Points on a hilly landscape, in no order, each with its height.
A climber steps from a point to whichever of its 2 nearest points has the largest rise for the distance, and stops where none of them is higher. Distance is the straight distance between rows; heights are no part of it.
k620 (h 31.5): [ 20  11 -48  34 -10  24  43  13 -29   2 -15   5 -44   2   0  49  22 -45
  -8  23  62  11  -9  29  -6 -36]
k287 (h 10.5): [ 11 -21   5  22  18  17 -12   4   1  -2 -18 -22  17  48 -13 -23  -8 -27
  -4 -12  57  12 -15  16 -47 -35]
k250 (h 15.9): [ -2  -6  -2  22  -8  15  36   3 -15 -23 -18  24 -27 -39  43  22  13   7
 -12   2 -17 -31   9  29  -7   4]
k121 (h 44.1): [-23 -15  24  14 -14 -15  10  47  40  29   3  19  18   1  40 -36  31  25
 -35  25 -27 -27  27  24   8 -10]
k415 (h 35.9): [-12   7   6  -8  -7   2  -2  -9  -7  37 -26 -11  23  47   2 -20  -5 -10
 -14  -5 -16 -16 -21 -19  19 -11]
k470 (h 32.2): [-37  18  16 -24   0  -6   5 -24  -8   2 -13 -40  -4  54 -16 -15  -1  -8
  -6 -18 -15 -10 -20  -7  20  24]
k361 (h 23.4): [-25  -6  -2 -24  13  19  -4 -33 -49  16  43 -24  16  14 -20  -4 -12   8
  18 -39  29  15  -7 -39 -21  28]
k948 (h 28.6): [ 26   5  27  -2  12 -28 -20  18  37 -14  -1  14  22 -31  47   5 -11  35
   1   3  -4  -6  40  30  21  10]
k560 (h 55.2): [ 35  31 -39 -24 -16 -15  34  -1  14  -6 -20   7 -34 -37  -8   0  -1 -22
  16   3 -29  10  20 -29  60  -3]
k914 (h 68.6): [  5  -3  19  -3   5 -17 -21  12  10  -8   4 -12  53  35 -18   4 -10   2
 -13 -35 -40  25 -22   8  -1  17]
k244 (h 4.9): [  1   7  -2 -28 -13 -31 -24   2  41  -8  21 -21  -6  10   7  10   9  31
   6  -4 -37  36 -18  14  41  43]
k128 (h 62.6): [ 37 -27  10  29  17   6 -10  17  14 -14 -22 -31  -1  10  35  -3   1  -5
   0 -21 -50  23  21  39   6   4]
k944 (h 56.1): [ -5  -2  14 -24  -5 -10 -33 -19  -3 -11  24  13  21  -4  -4   3  23   6
 -25  -3   7   8 -24   6  15  45]
k236 (h 55.9): [  6  30 -50 -13 -23  13  39 -23  -1  23   1  39 -34 -50  21  26  36 -26
   1  17 -20  -5 -20 -15  20  -8]
k545 (h 70.9): [ 11 -22  19  19  15   8  -4  29  38 -19 -13 -25  12  38  14  -9   3 -22
 -14 -14 -12  23  -3  41 -20   5]
k985 (h 39.5): [  2  -9   8  12 -12   8   3  21  13  39 -17  -6   8  12  27 -26  23 -12
 -27   9 -27 -22   4  13   6 -26]
k986 (h 7.6): [-26  16  14 -15 -20 -42 -21  25  59   3   6   9  36 -12  21  13  11  31
 -28   2 -13  17  -9  20  34  39]
k410 (h 16.3): [ -2  14  -7   7   8  19  11 -20 -68   5  10 -28 -29  21 -44  -4  -5  14
  66  16  10  44  14 -43 -22 -34]
k901 (h 45.5): [ -3 -12  17  28  -7  27 -20  11   0  13   8  20  15  16   2 -49  39  -9
 -10  22  55  -3  41  -3 -50 -27]
k169 (h 35.5): [  3 -14 -13  31  -4  14  20   6 -41  40 -27 -10 -13  16  23  26  29 -37
  11  23  -7 -25  16   8  -4 -64]
k342 (h 9.2): [ 13  -4 -15  20  -6  49  17   4  -2  17 -25 -26   2  57 -43 -30   6 -50
   8 -11  47  17 -10 -20 -34 -53]
k464 (h 61.4): [ 35  34 -19 -12   2   4  21   3 -12   5 -12  22 -26 -36   4  30  39 -20
  14  17  -8   1  16   1  28 -22]
k264 (h 35.4): [ -8   5   5  22   2  30   0 -13  -5 -11   2   0 -39 -26  18  10  10  17
  21  69  24 -18  11  -7 -50 -14]
k178 (h 49.4): [ -2 -25  20  24  -1  36 -19  28  31  10 -10  22  34  21  13 -59  18  -7
 -26  18   8 -19   5  16 -53 -38]
k275 (h 2.6): [  6  15  -3 -46   1 -30 -10  14  30  -8  39 -15 -26  -2  -8  10  -5  42
  -6  10 -42  12 -43 -23   6  42]
k590 (h 11.0): [-26 -13  11   3 -18 -59 -26   6  40  -1  29  18  23 -13   1   9 -34  24
 -20   8  12   0  -8 -22  39  29]
k216 (h 23.9): [-11  -1  -9  -6 -10  14  16  16  16 -21 -17 -24 -51   5  -9  -1   8 -40
 -16   2  20   3 -27  19   0  26]
k541 (h 22.7): [-49  12  -6 -35 -16   7  20 -36   7 -10  -9   1 -12 -11   7  12  -4 -27
   6   7 -18   2 -35  11 -16  45]
k782 (h 10.9): [-25 -13  -5  42 -23  14  32  45  34   8 -29 -12 -21  14  14  -8  27 -31
 -39  14  33  -8  -2  21 -11 -14]
k598 (h 14.0): [ 13 -23   9   4   3  -6  -7  18 -19  -6  26 -24  12  36 -37 -31  18  -6
 -20 -14  14   2   0 -18 -22   3]
k600 (h 54.9): [-23 -24  44  15   1  21   8  32  35   8   2  22  49  40  20 -16  -7  27
 -10  10  -7 -33   1  45 -55 -48]
k827 (h 50.4): [ -6 -18  34  23 -20  -8 -26  37  40  12   8  15  63  16  34 -15  18  38
 -31   2 -21   2   8  23  13  -8]
k858 (h 72.0): [ 34  10 -14   9   1 -11  10  -3   4  18 -39  35  31 -31  39  12 -10 -12
  -5 -22 -13 -20  30   5  43 -20]
k271 (h 20.2): [ -3  28   6 -30 -22 -22  -2 -27  21  16  -9  18  18 -39 -17 -11  -2 -15
   1  12  16   5  12 -36  27 -21]
k775 (h 57.6): [ 16 -10  -9  -2  11  -5 -27  11  -2 -37   4 -16  21  38  -7 -20   4  10
 -21 -42 -25  29  -3  24  26  47]
k77 (h 31.9): [-30 -25  13  20  -4  26 -11  -9  18 -24   2  23 -33 -21  11  -5   1  13
 -13  40  26  -9 -11  22 -61  20]
k690 (h 26.8): [ 11   4 -21  17   6  32  21  16  14 -17 -13  15 -67 -23  18  28  -2 -27
 -23  11  33  -5 -28  35 -19  10]
k28 (h 55.7): [ 14 -15 -15  35  17  28  25   1 -45 -11 -44 -14 -25  12 -34  14   4 -43
  -6  -7 -50  40  31  15  -6  -7]
k50 (h 32.9): [ 24   4  26 -15  29 -25 -28  12  15 -33  23  -3  21 -38   0   6 -14  32
   5  -2 -33  22  15   3   5  14]
k313 (h 16.5): [-11   6 -23 -14  20  35   7 -54 -53   0  27 -22 -28  -4 -37  -5 -23  13
  64  19 -16  26 -27 -48 -40  -8]
k816 (h 69.3): [ 38   7   5   9  33  -8 -20 -18 -11  40 -35  14  49   8 -12 -14 -31  -6
  15 -15 -14 -18  21 -15  24 -57]
k652 (h 52.9): [ 12 -16 -10  13 -13  -1  12  -4  29 -16  -6  12  13 -32  44  26  -9  18
 -13 -32 -37  27  13  26  48  34]
k420 (h 33.4): [  5  -7 -12  41 -14  34  34   0 -33   5 -10  -5 -30 -14  11  34  12 -33
  -2  25  28  -7  16  13 -39 -56]
k325 (h 38.4): [-16  11  24  -3  14  13  -5 -24   0   2  26  -8   1 -30  22  -3   6   3
  28  34  42 -14  10 -11 -71 -18]
k486 (h 49.0): [ 22   2  -5  -8   7  -8 -19 -33 -34  32  47  13  11 -33 -20  10 -46  25
  29 -15  39 -18  31 -36  19   0]
k443 (h 37.9): [ 30 -21  17  18  28 -26 -39   7 -33 -14  20 -17  21 -12 -10 -15 -18  28
   1 -19 -19  -3  28  10   4  11]
k339 (h 47.6): [ 15 -15  -8 -24  13   0 -48  -5 -15 -38  38  -5   1   0 -14 -11 -13  27
  -7 -22 -24  19 -21  14  23  69]
k871 (h 29.5): [  5   3 -50   4  15  32  42 -14 -29  -9 -23  11 -67 -18   3  53   6 -39
  13  12  32   0 -35  35 -23 -23]
k544 (h 18.1): [ 14  12   1   0  12  -8 -10  -3 -66   7 -14 -28 -25  47 -42  -9  -7  -2
  38  -2  -4   4   8 -26   1 -22]
k860 (h 28.0): [-54 -12   5  12 -22  15  25  25  33 -23   7  18 -10  -1   9  10   3  20
 -20  33  34 -12 -16  53 -40  34]
k584 (h 69.2): [  8   9 -14   2  18  -3  13 -18 -36  14 -38 -17 -11 -14 -17  21 -11 -18
  31   0 -34  -5  16  -4  18 -34]
k226 (h 28.3): [ 28  -4  -6 -13  21   7 -25   9  29 -28  -2   3 -22 -44   6 -22  12  11
   4   1 -21  23 -15  11  -2  36]
k783 (h 33.2): [-25  25  -2 -44  -6  -7   6 -34  18 -11  20  11   0 -17 -22 -10 -34  11
  27   1 -26  -8 -52 -38   4  23]
k966 (h 49.2): [ 25   7 -12  -3  -2 -21  -6   5  16  12 -20  -8  -8   4 -15 -10 -11  -7
   6 -15 -35  -3  21 -35  61  -7]
k401 (h 17.6): [  7  24  15 -26 -28 -35 -23  -2  14  31  42  17  19 -30 -20 -23   5  11
  -5  16  38 -17  16 -46  11  -2]
k45 (h 27.5): [-32   1  -5 -29  -6   0  13 -25 -35  -8  20 -15  13  46 -32 -25  -7   8
  16 -48  21 -12 -17 -34  15  24]
k908 (h 77.6): [ 30  14   8  20  37  -3   0 -10 -38  31 -28  -6  24   4 -27  12   2 -14
  29   6 -20  21  48  -6   2 -60]
k849 (h 38.3): [ -8  -4  -1  15   3  21 -18 -13 -34  42 -13 -15  -4   9   1   4  34 -10
  11  23  19 -14  34 -32   7 -35]
k140 (h 16.2): [ 20   5  -2  -6  17   3  -9 -10 -35 -39   0 -25 -23  16 -31 -14   7   1
  11   1  -3  15   0 -10  -6   6]
k114 (h 14.5): [  6   6   8 -35 -17 -53  -2   0  39  17  46  33  28 -13 -22  -3 -47  -4
   1 -15  42   3   7 -36  35  11]
k211 (h 41.9): [-10   5  18   5   9  25 -21 -14 -25   8  12 -18   9   5   8 -21  30 -10
  21   2  61  -3  19 -21 -38 -18]
k155 (h 38.6): [  8  12 -28 -35   1 -27 -13 -27  17 -19  -3  -1  -7 -22 -27   4 -55   9
  27  -2 -29  15 -17 -37  39  35]
k498 (h 19.7): [ 11  15 -30   6   2  31  15  10 -54  13 -39  -7  -6  66 -33 -14  22 -22
  27  -6   2  13  10 -28  17 -25]
k8 (h 57.7): [  4 -20  12  -2   2 -16 -38  17  28  17  15  17  75  42  13   1   1  28
 -37 -26  -8 -14 -15   8   8   9]
k171 (h 14.1): [  1  -1 -17  47 -19  25  46  17 -38  -9  -7  49 -26 -12  49  18  10   1
 -27 -24  16 -35  12  35 -14 -28]
k334 (h 64.2): [ 22  13  -1   9  12 -14 -23 -21  -3  27 -18  35  29 -17  13  -7 -13  -3
   9 -24  31 -23  43 -12  22 -29]
k252 (h 24.7): [ -3  12  25 -21  15   5  -8  17  23 -10   8 -23 -35  -3   8   3   6   1
  -2  18   1   1 -25  11 -22  25]
k973 (h 12.0): [  2 -38  15  23  28  -3 -34   5 -13   5  -3  -7  48  45  -3 -12  21   0
 -10 -25  25 -15  -2  17 -32  -3]
k792 (h 0.1): [ -6  -9   9 -32 -10 -26  -5  31   7 -28  57 -34 -13  22 -33  -4  -1  13
   2  15 -22  26 -41 -17 -26  11]
k962 (h 21.4): [  1   7 -15  -1   0  30  26   0 -28   0 -23 -15 -43  40 -14   6  26 -44
   6  -8  17   1 -14   0  15  -5]
k204 (h 62.8): [ 18  14 -34 -12   2   9  16  -4  15   0 -33  14 -11 -32  41  20  12 -13
 -18 -42 -22  -4   9  18  34   9]
k984 (h 43.3): [ 14  -7  15 -16  24 -11 -27 -26 -29  -6  13   1  25 -31  -6   1 -13  28
  17 -24  28 -20  14 -19  -9  24]
k669 (h 56.2): [ 37 -18  -2   1   6 -35 -45  -5 -11  14  31  27  28  -9 -26  -6 -31  13
 -12 -23  33 -24  43 -27  30 -13]
k675 (h 33.1): [ -4   5  16 -34   8 -51  -2 -22  -4 -20  25 -12  22 -17 -43  21 -78  23
  24 -13 -27  15 -16 -23  18  23]
k279 (h 23.5): [-16   7  15  -8 -21 -24  15  -9  24  -4 -23 -11  11 -34  15  15   3   8
 -10  22 -21   2   6 -14  28   5]
k875 (h 61.7): [  3   2 -25  18  18  27  39 -23 -43   1 -24 -22 -58 -14 -28  38  -1 -36
  22  14 -35  10  16   5 -19 -11]
k248 (h 27.6): [-49  15  11 -42 -10 -21   7 -30  33   7   6 -14  -8 -28  14  11 -16  13
   2  29 -26 -16 -24 -11  14  13]
k495 (h 43.7): [ 20  18 -21 -19  -2 -34   2 -14 -10 -22 -11  -6 -33   9 -36  -7 -55  12
  30  -4 -30  13  12 -39  65  -1]
k466 (h 24.4): [-14  -7  13  15 -25  -4   7  47  43 -34  -4 -15  -3  -2   2  -7   9   0
 -46  32  19  17 -24  44 -24  31]
k912 (h 19.4): [-18 -12 -20 -27  16  25  -1 -57 -27  -3  44   1   0 -21 -18  -3 -33  33
  48 -10  11  21 -36 -52 -20  23]
k386 (h 12.4): [ -6  -4  -5  44 -29  10  48  60  14  16 -15  12 -23   2  49   3  30 -10
 -35 -19  11 -29   8  29  -6 -23]
k907 (h 18.9): [-48   0  -8   6 -13  24  39 -21   6 -14  -3   5 -24 -33  32  20   9  -8
 -30   5 -23 -22 -22  27 -20  26]
k957 (h 62.1): [-25 -20  23   7 -11  -6   0  39  34   1  -8  -1  33  58  22   1   2   6
 -17 -11   5   1 -24  50 -41  -7]
k393 (h 25.0): [-21  15  22  13 -27 -12  -4  14  40  -8 -11  54  14 -17  50   6   3  36
   0   6  -5 -37  20  29  18  12]
k93 (h 67.9): [-42   3  10 -14  -7 -15 -13   1  14   6  54  28  23 -17  -9   0  22  16
  -7  15  26  -6 -24   5 -17  34]

For each start below, name the point where the climber stops.
k792 => k858
k860 => k545
k948 => k858
k45 => k914
k783 => k464
k675 => k464
k690 => k545
